Each row is a point on a tangle of strands that fork, close into loops and nearly touch. The rows are in no order.
In the rows, zero is written as 128.
Points whose rows are less than 176 apart are linked; no others are. Some points are linked to none.
z51: 144	149	127	160	123	132	126	110	175	152	93	137	152	135	132	97	142	88	97	162	144	125	94	123	124	89	139	148	146	112	148	126	161	171	201	131	88	125	158	108	155	73	124	107	132	151	146	102	101	133	99	169	106	74	180	141	118	135	175	78	99	118	125	111
z572: 142	143	206	185	112	137	138	123	145	144	87	179	153	77	109	80	157	117	168	134	166	113	149	108	118	146	129	134	140	156	135	149	126	125	158	74	80	130	127	153	150	91	140	129	92	129	82	86	129	185	128	114	139	140	128	162	95	99	149	128	108	52	69	100
z809: 91	124	171	140	135	141	127	74	136	111	176	138	129	97	115	119	142	127	176	65	89	106	113	137	124	171	129	166	139	149	117	164	91	103	67	125	107	93	94	136	122	143	115	137	119	93	141	122	167	128	136	96	154	169	75	146	85	138	97	105	120	117	119	97
z520: 136	141	105	164	125	150	129	107	171	156	120	171	124	135	155	105	118	106	119	148	146	114	80	119	135	93	125	147	147	96	149	137	105	162	144	107	106	123	152	107	142	100	145	122	146	120	127	113	86	98	108	183	124	91	185	131	99	109	168	93	99	120	131	117
z514: 150	150	151	156	135	167	134	130	143	115	104	156	109	136	138	105	131	106	176	149	143	80	150	145	123	119	97	140	153	159	126	142	131	159	150	91	167	109	151	134	134	139	142	132	124	119	101	82	133	121	162	93	156	126	131	183	104	116	148	132	132	99	89	130
z203: 146	126	152	154	78	184	111	115	142	79	113	113	102	78	118	112	139	130	162	124	137	142	119	145	138	176	114	144	131	128	127	136	84	115	120	103	67	122	147	129	105	118	162	127	91	105	125	149	168	98	128	139	129	125	98	96	95	149	138	145	141	107	162	113
z16: 172	170	165	181	83	151	157	91	168	173	101	140	116	135	140	59	163	131	146	159	155	122	107	138	118	104	114	109	124	140	175	164	140	156	202	98	96	81	171	82	113	88	126	133	111	120	124	102	118	119	111	127	113	109	172	163	121	131	169	83	135	102	65	131
z590: 123	116	128	104	119	142	163	112	149	122	121	77	153	143	123	174	129	140	75	138	48	181	140	173	186	135	138	125	66	137	98	104	166	110	101	132	89	92	119	115	95	148	73	118	99	133	192	183	148	141	77	135	110	90	129	111	126	149	136	127	156	197	166	162
z925: 125	145	153	132	169	60	149	123	115	149	191	120	174	123	146	103	140	113	115	74	122	141	151	82	133	129	109	112	112	154	137	139	108	85	132	139	127	103	82	96	152	111	70	112	101	153	89	156	129	169	110	90	93	177	121	143	112	101	115	145	154	99	76	98
z301: 126	136	157	130	115	139	115	101	143	108	179	102	84	125	174	129	97	129	165	83	124	91	148	139	145	81	120	150	132	148	201	126	97	149	139	149	171	103	138	112	104	122	120	125	150	116	105	136	98	99	155	171	74	151	160	108	126	106	116	111	153	131	113	123
z106: 116	130	160	107	150	98	133	116	141	115	158	126	143	115	132	151	101	144	103	99	128	123	157	114	154	109	134	126	119	157	144	96	113	107	110	149	165	119	117	130	161	128	95	133	120	144	112	139	108	156	134	173	80	145	153	112	153	107	112	145	139	149	101	136
z35: 152	155	145	113	79	157	116	81	88	176	154	137	113	174	114	165	105	176	146	145	129	135	113	124	138	93	130	99	143	134	135	156	163	162	156	135	159	117	127	127	94	138	147	158	150	106	143	75	123	116	119	118	158	107	129	114	174	148	86	89	134	151	59	176
z195: 127	99	105	132	151	125	119	228	122	60	100	131	145	95	137	120	108	75	142	138	145	113	157	124	129	142	99	127	126	132	107	87	123	90	134	94	133	149	137	145	137	115	115	95	105	156	88	143	142	148	150	114	113	143	99	127	102	105	171	195	144	72	182	99
z112: 86	99	127	107	140	172	103	164	141	111	78	110	77	91	151	207	75	115	149	117	98	72	188	182	142	92	164	132	104	123	108	72	157	171	171	134	154	165	135	174	101	136	116	116	128	114	141	124	99	116	160	130	107	108	133	93	130	68	142	102	117	134	173	162
z165: 124	115	126	101	126	136	108	155	144	105	66	122	136	115	109	161	92	143	87	170	145	117	152	146	125	119	177	132	124	134	159	72	190	149	149	151	148	171	168	181	148	129	149	142	150	155	119	122	118	151	170	167	96	112	149	108	193	143	133	127	118	142	174	153
z721: 166	163	83	128	138	113	141	111	144	125	177	114	133	182	155	111	123	138	114	148	107	152	81	121	129	100	68	115	145	120	183	160	126	122	119	143	207	87	132	82	134	131	85	124	167	136	114	135	119	120	130	137	119	147	163	156	146	158	140	134	167	163	102	126
z98: 110	108	117	101	153	136	111	165	134	108	84	116	127	104	134	193	86	109	114	144	101	114	164	150	130	105	153	134	98	131	124	70	165	135	147	152	160	157	136	167	146	121	111	118	137	131	121	135	112	144	145	149	96	117	144	111	141	100	128	133	108	134	178	141
z890: 162	132	135	166	115	141	169	116	176	85	150	100	137	109	143	96	137	109	138	128	111	138	112	142	162	126	88	133	107	130	154	130	87	115	125	70	111	88	144	78	126	115	108	125	86	141	106	171	118	99	96	154	95	119	155	147	106	125	189	155	174	129	122	126
z591: 136	137	170	132	87	196	109	99	141	100	170	138	124	97	107	190	70	166	175	100	75	120	125	131	214	101	121	146	98	141	80	117	103	157	124	99	153	109	119	139	108	113	108	115	105	83	133	106	108	121	117	185	105	116	157	102	123	122	144	137	155	152	111	152
z416: 175	176	117	145	101	184	120	132	100	102	183	112	113	116	117	120	113	120	198	107	135	121	78	116	136	166	70	114	142	132	153	170	103	136	151	113	151	64	142	126	93	99	120	116	137	130	95	66	169	116	138	134	149	140	98	99	105	169	127	115	157	101	101	114
z807: 173	159	73	120	100	167	141	151	93	126	128	143	179	148	71	131	137	130	114	187	134	190	51	86	137	183	101	116	138	84	82	167	142	123	103	114	123	118	125	156	124	126	159	119	156	134	142	92	166	147	120	128	211	112	77	135	111	206	141	171	122	148	138	110
z927: 109	127	92	139	121	112	109	119	147	152	123	174	129	122	126	123	86	124	118	140	165	128	89	84	126	94	141	148	151	84	121	135	89	155	138	134	145	188	145	136	156	92	166	115	169	106	127	107	71	102	119	206	115	98	162	90	108	119	135	124	94	108	123	111
z353: 138	111	162	146	108	185	117	95	146	73	146	125	123	91	99	96	135	126	192	80	100	123	93	161	136	196	109	165	136	142	154	153	89	120	99	114	92	91	133	139	124	128	157	133	119	102	137	123	183	102	140	125	139	171	88	133	74	153	124	137	151	125	148	100
z367: 117	114	123	115	138	107	119	106	123	84	149	96	63	128	156	82	169	137	154	71	127	90	137	150	93	131	116	146	135	150	188	147	72	108	71	159	152	121	140	101	93	179	151	143	136	123	117	167	155	85	156	94	127	185	109	151	102	122	103	123	145	129	147	93
z776: 106	115	91	92	140	116	95	123	90	154	156	117	127	128	113	186	104	156	103	105	106	165	114	113	120	140	158	130	139	100	113	130	137	122	123	166	134	148	109	167	124	116	127	134	151	131	161	126	136	135	134	139	123	126	102	53	157	141	72	119	106	165	158	145
z792: 169	165	125	156	84	164	134	98	160	155	85	142	156	162	123	95	163	128	92	198	142	152	89	139	127	110	120	131	142	122	150	136	170	171	169	127	83	110	168	114	140	121	141	136	149	132	155	94	121	121	102	155	137	57	158	132	126	173	156	99	114	154	123	152
z322: 149	150	177	177	135	100	125	132	141	173	116	173	155	101	131	68	140	105	134	124	183	120	125	91	101	125	141	106	132	145	140	133	141	132	187	115	95	131	130	118	170	63	121	118	108	144	79	74	100	175	131	129	111	125	141	145	128	91	140	105	110	51	74	109
z216: 135	122	123	109	132	108	122	132	77	123	133	153	133	153	98	129	148	158	136	126	160	134	124	102	81	176	136	98	153	132	104	151	125	108	65	145	143	155	102	152	128	183	163	148	155	124	118	117	160	139	155	83	193	146	81	140	160	158	69	160	125	142	120	140
z413: 179	162	119	126	95	187	133	107	132	106	208	130	152	132	96	120	128	131	176	92	112	146	70	113	151	164	69	149	153	146	169	180	112	115	109	134	169	62	128	127	113	117	132	126	159	110	106	83	171	127	154	147	147	162	104	130	104	181	110	124	157	142	106	110
z835: 122	110	67	95	154	118	131	161	93	107	179	76	130	122	122	141	97	128	114	104	128	164	83	93	109	155	115	137	137	111	180	121	114	95	106	186	179	143	124	143	118	112	144	117	170	145	110	140	153	138	150	167	106	169	111	74	126	173	87	133	134	143	196	83
z664: 125	140	129	148	148	93	141	142	130	141	144	120	129	112	139	104	141	95	141	90	143	114	134	115	114	143	108	134	134	137	130	143	102	102	119	118	122	106	94	118	148	106	108	109	113	137	108	126	138	136	129	93	114	152	113	135	97	116	120	136	123	99	117	93
z213: 163	109	132	151	90	160	141	103	154	91	89	116	82	103	142	94	154	150	158	142	153	103	124	163	120	132	119	142	138	134	145	128	102	135	105	95	85	119	172	95	102	157	177	148	108	113	123	149	146	86	105	113	154	122	135	144	119	138	155	150	151	123	137	145
z143: 94	102	140	119	144	95	135	139	134	129	159	54	85	127	175	137	128	115	126	63	82	121	168	155	138	114	133	120	96	150	133	96	109	113	144	142	90	90	115	117	101	112	81	103	98	142	160	174	130	122	102	87	72	158	101	97	113	84	118	102	140	128	141	112
z82: 106	127	106	109	130	122	96	111	163	153	63	176	161	144	106	127	126	126	94	155	141	123	100	130	93	93	199	162	162	105	128	125	166	180	142	164	150	190	139	169	178	143	174	153	180	116	139	74	95	133	149	166	151	98	147	159	149	148	114	86	59	132	152	145
z234: 110	122	155	123	145	122	100	118	156	123	146	149	120	115	139	148	82	142	147	104	118	93	144	118	141	76	139	163	134	136	153	101	99	145	125	151	179	153	140	134	157	120	126	116	143	134	105	141	92	121	137	193	86	137	189	128	139	101	134	125	124	119	111	139
z858: 114	126	118	115	205	44	152	166	139	165	97	124	156	147	169	101	158	96	79	127	133	114	192	108	106	90	150	116	106	117	123	113	127	113	137	123	128	168	112	109	171	130	67	107	106	159	105	168	101	150	107	79	104	128	134	178	123	64	160	149	126	95	129	111
z938: 146	123	122	159	121	127	147	92	157	113	94	144	70	148	169	65	182	117	156	127	168	82	109	162	94	116	119	145	140	122	165	157	106	147	120	108	119	123	162	92	111	160	177	141	131	117	123	131	145	86	131	91	159	144	142	168	111	137	143	117	124	120	133	121
z377: 114	111	74	120	210	91	145	242	107	163	85	81	129	172	159	133	144	64	89	159	106	109	176	141	119	110	129	76	115	131	110	108	209	145	166	138	153	123	107	144	132	130	52	87	158	160	136	137	133	159	135	71	110	116	109	151	131	107	143	113	116	129	141	117
z772: 106	115	109	121	199	64	160	178	127	156	84	120	159	165	156	104	156	74	82	130	110	119	182	133	106	107	139	110	115	147	112	110	182	133	131	130	145	152	98	128	149	149	59	110	131	175	128	144	151	169	158	56	132	139	123	197	127	109	148	119	104	119	140	99
z433: 89	134	107	102	139	101	113	81	136	181	162	161	167	144	123	155	105	130	108	119	92	139	91	109	129	101	169	175	136	98	87	133	132	155	126	145	152	146	112	140	156	132	127	148	161	98	183	113	92	116	113	150	150	124	150	143	126	117	90	76	73	156	103	135
z356: 126	126	82	87	163	70	124	151	111	121	147	106	108	181	154	153	121	149	79	147	141	124	145	87	128	77	129	93	113	106	124	120	112	96	80	148	191	163	127	99	137	173	122	138	137	121	103	176	87	121	114	119	144	124	157	151	161	87	121	183	141	149	128	147
z158: 114	123	125	158	96	157	116	123	96	175	113	157	102	146	122	135	132	138	133	152	154	135	110	118	137	120	153	91	142	99	65	158	130	155	168	95	77	130	133	103	93	121	155	123	118	100	178	116	104	96	74	117	176	69	129	115	108	117	139	107	99	136	117	139
z95: 126	113	73	95	159	104	130	188	87	100	172	88	118	137	126	132	126	103	114	128	133	144	127	119	115	142	93	104	116	124	157	128	132	94	104	164	193	118	127	129	118	141	103	120	147	162	99	152	152	146	142	113	109	167	108	117	137	137	120	167	158	141	159	106
z747: 103	144	99	144	115	133	112	136	136	157	80	185	158	122	90	132	125	120	113	165	153	138	98	99	101	130	172	140	151	90	94	114	140	168	157	129	100	175	143	166	166	126	164	137	164	134	128	72	112	146	124	166	172	88	132	137	132	139	137	123	56	111	143	134
z560: 118	112	90	119	168	97	122	223	109	100	105	83	124	115	145	115	131	79	121	130	144	116	164	115	127	147	107	106	112	125	143	115	149	91	129	131	158	138	129	143	138	135	98	100	119	178	98	164	128	144	157	99	103	143	100	124	148	124	134	162	135	91	153	107
z652: 129	117	71	92	137	148	112	181	106	98	95	109	140	98	94	179	82	131	106	163	135	138	119	133	129	140	139	130	131	111	163	77	180	135	130	173	187	157	151	196	128	126	135	121	156	147	130	124	165	160	180	180	118	119	118	75	164	174	104	136	128	149	206	127
z818: 114	140	87	123	160	100	125	148	87	146	111	157	141	137	122	123	155	120	109	142	171	155	99	89	80	164	153	124	151	114	93	153	115	113	101	143	132	172	103	143	152	147	156	147	143	124	118	121	141	143	151	100	192	144	99	152	123	144	102	144	86	117	140	117
z698: 151	139	124	110	103	149	131	129	102	116	127	106	133	144	113	153	132	153	125	163	103	162	117	135	156	141	110	110	118	140	100	130	159	127	118	131	138	97	133	134	100	150	124	141	115	107	132	115	156	133	127	121	154	117	111	125	164	164	124	137	158	161	110	163
z619: 171	136	181	146	112	124	132	151	137	104	83	120	156	112	121	85	149	109	123	166	151	123	169	149	134	155	98	91	124	176	146	108	190	100	165	102	119	103	156	140	137	121	117	133	89	174	110	122	155	168	158	91	112	131	115	143	160	150	156	154	159	80	115	131
z210: 129	111	78	129	158	125	138	198	116	134	73	75	113	178	136	123	147	79	78	179	120	125	158	167	120	131	109	89	117	148	146	105	223	135	174	131	152	124	129	140	105	128	89	119	141	175	141	142	147	140	141	67	107	106	114	150	137	132	146	126	133	123	155	130
z790: 78	110	162	79	107	130	108	72	109	161	162	137	108	147	145	217	74	181	141	90	63	116	143	131	143	77	183	147	104	107	94	120	132	154	133	141	121	145	109	131	105	166	125	139	130	90	200	162	90	96	103	143	108	120	146	97	138	100	88	84	113	175	114	154
z207: 120	133	170	161	128	98	119	137	150	139	113	159	171	81	120	110	108	99	119	122	166	130	151	86	120	132	143	137	132	140	117	94	137	121	169	127	88	160	121	137	176	72	118	119	97	152	86	107	84	184	127	163	91	128	149	115	136	99	136	137	110	68	102	115
z362: 113	121	127	134	153	103	127	96	148	136	106	149	106	128	148	73	171	135	129	126	166	93	133	153	93	101	145	153	146	117	157	125	89	117	96	126	111	153	140	103	149	150	167	152	134	122	120	149	107	97	130	128	134	145	160	167	118	123	125	109	123	132	129	121
z768: 129	134	67	129	144	157	146	105	132	127	164	126	163	164	116	123	136	120	120	140	102	153	55	116	123	147	99	150	142	94	114	165	114	122	83	143	148	98	130	119	140	136	129	124	160	120	163	116	148	104	124	131	178	138	113	139	104	175	129	130	124	177	132	114
z519: 104	93	114	106	130	148	139	119	126	84	169	91	137	104	135	188	103	146	135	87	27	158	125	150	176	137	123	159	92	124	102	112	110	117	89	149	143	106	111	131	103	148	108	112	122	94	165	174	135	111	117	141	115	151	123	102	110	136	124	144	151	195	181	130
z943: 112	117	130	127	156	119	149	135	139	135	130	47	113	150	147	132	145	105	96	93	67	143	152	182	164	128	133	115	92	148	161	102	161	128	167	152	86	97	130	119	90	113	68	106	100	139	169	174	137	116	99	117	49	130	120	102	105	119	126	81	146	158	149	137
z582: 114	104	92	115	155	95	103	214	96	131	88	108	101	124	136	119	138	105	124	142	188	111	152	112	88	160	151	108	133	116	145	112	129	93	133	161	130	179	133	143	126	139	145	118	133	161	77	146	148	127	159	120	106	134	117	102	157	127	102	160	113	92	165	102
z671: 117	113	122	104	128	78	149	112	107	149	103	116	123	174	123	133	161	152	52	159	161	163	146	127	112	128	157	84	113	126	121	117	148	101	127	142	102	162	135	103	124	147	149	149	120	133	132	169	116	140	111	113	135	97	129	118	187	124	115	141	120	151	125	164
z612: 128	133	152	119	112	142	121	125	91	150	139	120	134	127	112	158	123	149	132	119	116	142	129	117	138	149	129	117	140	137	98	136	123	123	154	137	97	120	104	151	111	121	122	136	125	122	153	109	143	134	129	127	138	117	108	93	144	124	95	126	124	131	114	139
z662: 76	131	127	87	126	105	118	81	113	176	184	146	114	156	150	178	87	158	112	83	73	124	131	105	124	62	170	149	129	100	96	133	107	148	108	145	184	161	89	125	143	170	123	124	152	74	181	152	73	99	107	140	137	120	150	135	131	97	96	94	107	165	86	149
z462: 135	133	78	133	136	157	136	154	112	140	147	136	158	154	93	142	149	108	137	160	111	151	81	99	157	145	81	128	145	90	72	171	137	117	96	115	159	107	110	144	129	138	126	121	148	125	150	101	164	137	130	96	192	128	84	160	104	170	137	154	133	159	137	113
z670: 134	112	120	122	105	123	129	94	113	84	148	104	58	156	150	123	146	176	141	98	127	122	133	141	105	147	111	115	128	144	160	149	84	112	65	150	151	119	143	87	80	192	168	163	124	103	104	170	146	74	124	105	138	182	114	124	162	149	95	145	168	141	125	138
z563: 121	124	165	84	140	38	149	100	112	165	123	111	152	162	146	129	152	163	58	143	153	142	174	107	101	87	173	91	108	139	118	94	145	107	119	154	118	171	120	114	148	142	111	153	119	150	126	182	95	160	108	128	96	127	147	132	185	96	92	153	115	152	100	167
z40: 91	92	135	129	125	137	84	138	110	120	97	109	51	94	144	138	103	123	168	87	153	91	158	155	112	128	154	130	134	115	124	105	99	135	162	140	93	165	137	146	83	117	161	130	114	117	141	141	129	87	133	125	118	127	106	84	119	101	108	100	105	92	162	125
z116: 141	100	134	142	119	113	140	166	155	69	94	143	129	100	130	106	131	104	128	149	160	110	155	138	129	143	97	138	114	138	120	105	114	114	116	87	121	130	151	119	160	118	144	120	99	157	99	148	135	134	140	121	130	146	139	153	114	124	183	177	140	81	158	110
z837: 116	120	111	168	106	142	144	121	109	193	117	109	128	146	127	134	134	117	110	151	111	155	109	132	155	133	132	114	118	106	87	145	151	149	198	105	28	112	113	107	104	82	118	95	111	112	211	132	117	104	44	114	125	58	125	101	84	121	153	81	96	135	128	131
z883: 134	145	153	139	88	147	124	82	115	179	122	153	128	140	121	126	140	153	149	144	138	143	110	139	128	119	136	125	141	123	107	148	131	143	159	114	103	116	136	102	124	118	151	142	124	118	142	105	118	114	110	144	152	105	133	121	139	129	115	100	116	121	82	138
z153: 169	115	109	119	113	169	129	136	173	66	110	118	152	127	131	145	105	137	106	185	109	137	113	136	169	78	102	138	115	111	154	89	109	152	107	107	180	135	187	103	135	142	124	131	142	135	109	150	96	102	136	212	106	99	206	135	136	141	191	176	166	174	155	152
z661: 179	141	101	132	103	154	150	134	145	130	106	131	165	158	93	121	143	124	92	192	120	164	97	148	131	147	96	110	131	127	125	137	177	136	134	121	125	101	149	127	133	131	131	139	146	142	147	101	141	124	123	116	152	95	131	139	143	180	162	133	141	167	134	148
z188: 115	114	178	114	127	136	129	52	175	104	136	162	132	109	121	111	138	174	144	119	136	120	126	148	124	127	144	170	138	130	137	121	80	130	64	131	110	159	139	113	147	164	167	162	127	110	125	167	116	99	117	163	147	141	161	147	132	129	121	127	128	138	141	136
z658: 99	132	110	123	148	117	110	146	109	178	122	173	153	116	88	139	132	120	131	125	148	122	96	108	100	149	165	152	165	100	84	138	146	137	135	149	108	166	114	185	147	123	163	138	169	127	149	69	129	139	145	116	167	121	90	121	122	140	105	100	61	115	153	113
z659: 159	145	161	154	97	117	112	144	121	113	100	141	141	87	106	115	126	140	124	147	199	136	131	109	127	143	133	111	146	126	139	108	126	97	150	124	100	140	151	137	152	86	165	136	105	162	89	117	120	158	140	170	112	125	140	105	153	133	124	153	118	81	119	123
z46: 81	98	123	140	158	114	114	164	122	139	112	87	79	100	150	135	141	87	145	80	110	106	164	158	129	145	146	116	122	132	119	106	120	133	182	127	91	129	110	121	103	105	102	102	117	137	143	149	140	118	121	87	89	127	95	91	107	85	127	99	101	80	148	105
z217: 127	138	116	93	152	65	115	132	90	153	162	145	117	171	159	129	120	155	116	131	148	110	151	80	109	80	129	115	139	117	112	161	98	128	97	142	206	163	104	110	144	175	131	131	156	110	82	118	100	135	122	109	170	142	148	162	172	85	92	148	131	139	73	141
z41: 145	147	197	129	90	196	121	128	142	77	161	130	132	95	109	184	87	125	178	123	83	123	163	170	198	143	109	123	95	176	97	114	144	140	158	108	144	66	112	149	109	106	83	115	101	118	119	79	130	147	136	151	92	126	136	120	136	123	149	124	169	127	91	152
z183: 154	142	121	112	103	160	134	83	111	140	127	129	110	181	125	168	124	171	128	163	89	145	109	157	142	102	123	94	137	126	108	140	171	164	115	119	147	111	139	135	93	178	147	169	141	96	157	97	141	112	129	125	181	110	134	120	167	166	105	116	146	190	93	197
z83: 152	151	183	158	96	136	140	122	157	91	106	176	144	72	89	65	163	135	147	132	181	135	120	125	99	173	108	161	141	152	148	144	94	99	86	115	77	134	145	129	147	124	179	139	105	147	90	129	162	135	138	125	133	159	118	149	106	148	135	171	128	89	139	100
z343: 123	112	103	124	163	91	141	160	104	156	97	102	133	148	127	119	152	118	67	161	145	135	155	136	112	136	147	73	106	125	127	110	178	118	156	149	103	144	130	128	134	107	112	130	120	163	142	157	130	151	125	107	117	114	115	120	169	116	128	136	122	135	155	137
z716: 139	157	109	90	139	98	130	116	78	144	159	156	123	170	122	131	132	170	137	139	145	122	122	96	105	126	132	110	155	128	111	176	134	118	73	144	206	140	104	137	122	170	160	152	167	115	106	99	135	133	157	107	200	140	108	159	162	143	72	148	129	171	88	149
z541: 93	113	143	118	165	33	146	139	136	167	110	116	146	143	153	115	149	122	54	116	137	137	170	109	102	104	169	121	108	131	117	99	98	102	111	134	96	178	109	97	163	148	101	136	107	144	121	203	88	146	92	104	94	133	146	135	144	75	129	132	119	123	131	126
z193: 105	122	173	108	119	127	134	69	143	125	158	161	141	113	120	136	143	152	146	86	90	136	132	127	130	148	149	171	124	141	98	138	90	119	71	120	94	126	98	127	153	144	141	140	121	94	143	162	142	118	125	130	159	154	100	132	118	127	116	119	127	124	112	125
z710: 112	114	152	128	100	117	164	99	120	156	134	97	145	159	115	143	154	153	86	124	80	181	140	159	142	130	136	109	84	140	93	127	138	106	128	102	51	94	100	106	104	136	95	135	83	108	201	168	133	130	63	89	129	102	110	112	115	143	127	109	131	169	118	157
z387: 166	140	109	131	121	126	158	90	169	117	178	104	150	151	159	97	143	130	107	138	111	159	100	124	165	114	71	136	113	119	148	153	98	104	87	109	145	86	135	65	119	133	105	138	134	115	134	166	109	87	98	150	114	125	173	150	104	148	163	147	178	162	110	127
z47: 175	157	124	131	66	155	136	126	105	98	138	172	175	123	75	116	153	150	129	175	166	193	80	85	130	191	95	126	144	104	96	168	103	100	84	88	113	111	132	138	130	118	178	145	114	139	109	108	160	147	124	122	187	128	90	127	132	199	140	189	153	133	110	113
z91: 139	143	205	176	108	144	121	90	180	127	94	191	146	97	96	49	161	123	168	127	180	106	130	131	95	155	151	161	155	154	172	141	114	134	119	118	75	128	127	137	171	100	183	140	120	152	85	96	119	165	150	140	126	144	131	156	113	133	134	123	108	73	114	114
z830: 73	117	120	114	129	110	98	92	154	159	111	160	144	114	123	146	118	134	122	99	121	123	113	127	98	104	190	185	168	120	140	104	140	151	128	169	125	172	121	158	161	137	156	150	171	122	176	131	98	121	146	174	127	128	131	129	131	138	108	65	82	140	139	127
z719: 115	138	174	113	149	85	131	126	111	140	185	137	151	120	139	147	90	127	129	75	118	125	168	103	141	130	128	131	117	166	132	108	112	117	113	158	149	140	83	142	148	102	55	123	132	148	85	127	113	181	144	121	89	163	125	121	140	83	88	138	136	106	84	127
z954: 156	157	89	127	139	151	146	110	134	122	190	120	163	168	118	112	144	108	127	140	98	141	59	118	152	139	62	136	137	116	159	170	142	110	106	133	176	56	140	90	118	124	103	128	157	131	126	92	156	120	132	113	151	146	128	164	110	189	132	132	167	179	104	133
z329: 166	157	166	179	90	179	120	64	148	168	130	147	97	134	136	61	136	120	179	113	130	106	96	158	109	120	134	141	163	128	197	164	125	155	183	111	87	85	171	109	120	89	150	134	138	123	149	84	142	91	131	141	127	131	145	131	103	148	134	59	123	108	106	114
z785: 135	107	109	129	129	156	140	138	141	117	133	62	133	139	127	167	119	118	91	136	70	152	129	167	173	145	118	121	93	130	144	104	145	128	146	138	97	96	131	126	110	101	82	97	111	143	169	154	136	110	94	160	65	106	129	83	110	151	144	106	157	177	188	133
z135: 157	123	156	144	127	128	139	155	152	88	88	153	110	116	161	87	152	113	159	157	139	93	176	141	134	111	102	114	120	142	119	123	126	128	126	69	128	114	136	112	137	158	128	115	83	134	86	129	114	137	144	97	133	133	136	183	109	101	176	147	155	92	110	130
z223: 100	93	103	134	162	150	110	214	107	92	103	133	127	84	133	182	92	100	157	141	121	103	162	121	143	151	113	118	110	111	60	99	116	129	152	84	136	140	101	157	125	128	103	83	108	108	120	120	128	134	141	97	132	122	114	112	105	71	167	177	137	89	175	108
z839: 178	150	152	166	78	176	123	99	122	130	156	113	99	131	115	93	113	134	173	110	143	127	98	139	116	146	93	127	141	144	191	162	113	139	166	147	96	81	158	122	98	96	138	137	133	128	124	90	165	103	140	144	115	149	121	99	129	161	115	100	149	106	109	115
z784: 91	86	127	116	138	159	101	150	131	92	104	96	72	88	150	180	108	131	183	97	111	80	166	175	135	118	154	144	117	134	136	94	116	163	128	133	133	157	132	145	91	151	140	124	128	98	139	142	115	98	146	116	115	139	126	107	110	96	131	94	115	138	180	137
z869: 99	132	77	108	154	111	103	199	92	112	142	109	103	106	130	144	92	127	138	117	187	125	128	79	110	139	130	108	149	105	106	120	85	96	113	145	161	181	102	138	127	112	148	110	146	127	96	124	104	135	144	131	125	138	123	99	136	97	105	153	115	89	143	108
z750: 135	147	222	106	123	75	167	76	97	176	140	164	178	152	113	110	163	168	100	124	137	162	149	109	115	149	152	94	111	165	104	152	156	103	122	125	95	122	90	122	132	133	95	159	79	149	123	119	145	188	126	83	146	135	110	156	171	123	106	146	144	127	62	158
z851: 109	111	121	121	139	129	123	107	126	97	161	99	96	101	153	123	126	124	151	80	97	107	129	161	133	139	135	158	132	151	175	118	95	125	113	158	135	104	127	114	107	147	122	131	142	137	131	156	155	96	136	129	97	168	133	124	119	127	119	121	148	127	155	117
z727: 118	129	96	124	144	106	104	152	115	129	150	157	139	120	110	137	87	146	129	119	167	140	108	58	118	123	137	146	135	105	116	134	88	109	112	148	159	182	109	154	141	101	155	122	149	110	102	112	82	155	134	166	142	107	139	90	133	117	109	153	101	121	128	114
z605: 96	119	141	130	121	120	146	108	117	185	100	115	135	151	136	138	137	131	85	131	99	162	151	153	148	100	163	92	104	120	75	123	172	160	170	120	45	123	113	109	105	115	99	114	101	120	211	142	99	130	54	111	118	85	124	110	125	94	122	79	101	144	113	153
z202: 95	114	58	75	150	128	112	157	85	131	149	78	125	120	96	191	83	146	103	119	129	153	114	127	96	140	160	128	132	96	156	101	162	107	117	189	188	159	117	171	99	114	137	119	170	122	144	140	154	146	157	143	109	137	100	52	155	142	82	124	106	154	201	118
z931: 179	148	170	160	63	159	139	101	145	103	115	184	172	90	76	83	161	146	145	156	165	158	95	105	127	200	101	147	144	127	140	172	116	111	96	89	83	111	150	140	148	103	188	144	99	146	98	95	157	157	133	139	162	127	104	142	106	177	139	181	139	98	123	115
z752: 110	119	153	119	113	169	111	89	125	145	176	143	96	128	139	199	64	173	159	100	74	99	147	141	175	67	125	126	112	126	102	133	139	171	133	114	162	110	102	130	97	143	110	134	123	81	164	113	99	103	124	152	117	124	143	103	128	97	105	94	126	168	81	153
z604: 117	119	82	115	149	92	128	138	132	109	145	129	107	141	149	120	136	132	101	130	148	103	131	111	117	106	130	133	117	114	137	119	95	120	93	127	153	158	141	96	133	148	135	129	128	125	113	184	108	111	115	134	112	130	158	134	136	102	145	148	129	141	148	134
z197: 123	126	122	147	149	113	143	150	132	114	116	112	100	122	123	68	183	91	147	84	143	110	118	154	99	188	98	145	131	146	148	137	129	97	100	125	101	114	119	132	140	142	137	130	105	147	118	133	192	121	142	84	134	156	98	152	85	158	135	135	133	106	151	97
z817: 123	136	127	131	140	147	112	129	129	120	123	177	117	116	123	155	117	121	167	139	112	88	143	131	138	108	120	137	137	135	81	129	141	164	131	100	156	127	114	151	138	152	125	120	133	108	108	74	119	131	152	127	179	118	138	172	124	98	146	123	123	123	104	146
z407: 115	99	124	129	143	167	110	178	130	95	86	148	119	96	131	164	98	111	178	132	124	76	177	139	138	139	134	122	120	132	64	99	131	164	137	89	159	152	105	163	114	152	139	107	113	95	118	102	133	128	153	103	154	110	114	159	122	95	161	146	132	102	141	133
z832: 162	155	176	167	101	148	141	101	144	136	120	104	110	119	152	73	157	124	139	133	150	138	122	151	140	125	102	108	114	144	161	137	130	121	169	84	91	80	158	81	118	94	104	130	87	136	120	135	126	113	99	131	90	124	152	123	121	122	161	121	158	94	99	128

A piece is two or more points that can be reached from each other along the links. Count, over all rows, the pieces, the separate loops (a circle has one, a figure eight two, a Y none), the forks (points with three links) and the tips (points with one).
pieces => 5
loops => 7
forks => 8
tips => 4

How many points has the smallest loop of links through each point below? Write none if it is on no loop.
z40 => 19
z35 => 5
z343 => 8
z776 => 15
z572 => none
z413 => 10
z407 => 7
z809 => 8
z716 => none

Name the points in between on the shortest way along the links from the first point to the second, in order.
z40, z116 => z784, z112, z98, z165, z652, z202, z835, z95, z560, z195
z520, z590 => z51, z792, z661, z698, z612, z883, z158, z837, z605, z710
z193, z658 => z188, z362, z604, z356, z217, z716, z216, z818
z207, z768 => z322, z572, z91, z83, z931, z47, z807, z462
z41, z818 => z591, z752, z790, z662, z433, z830, z82, z747, z658
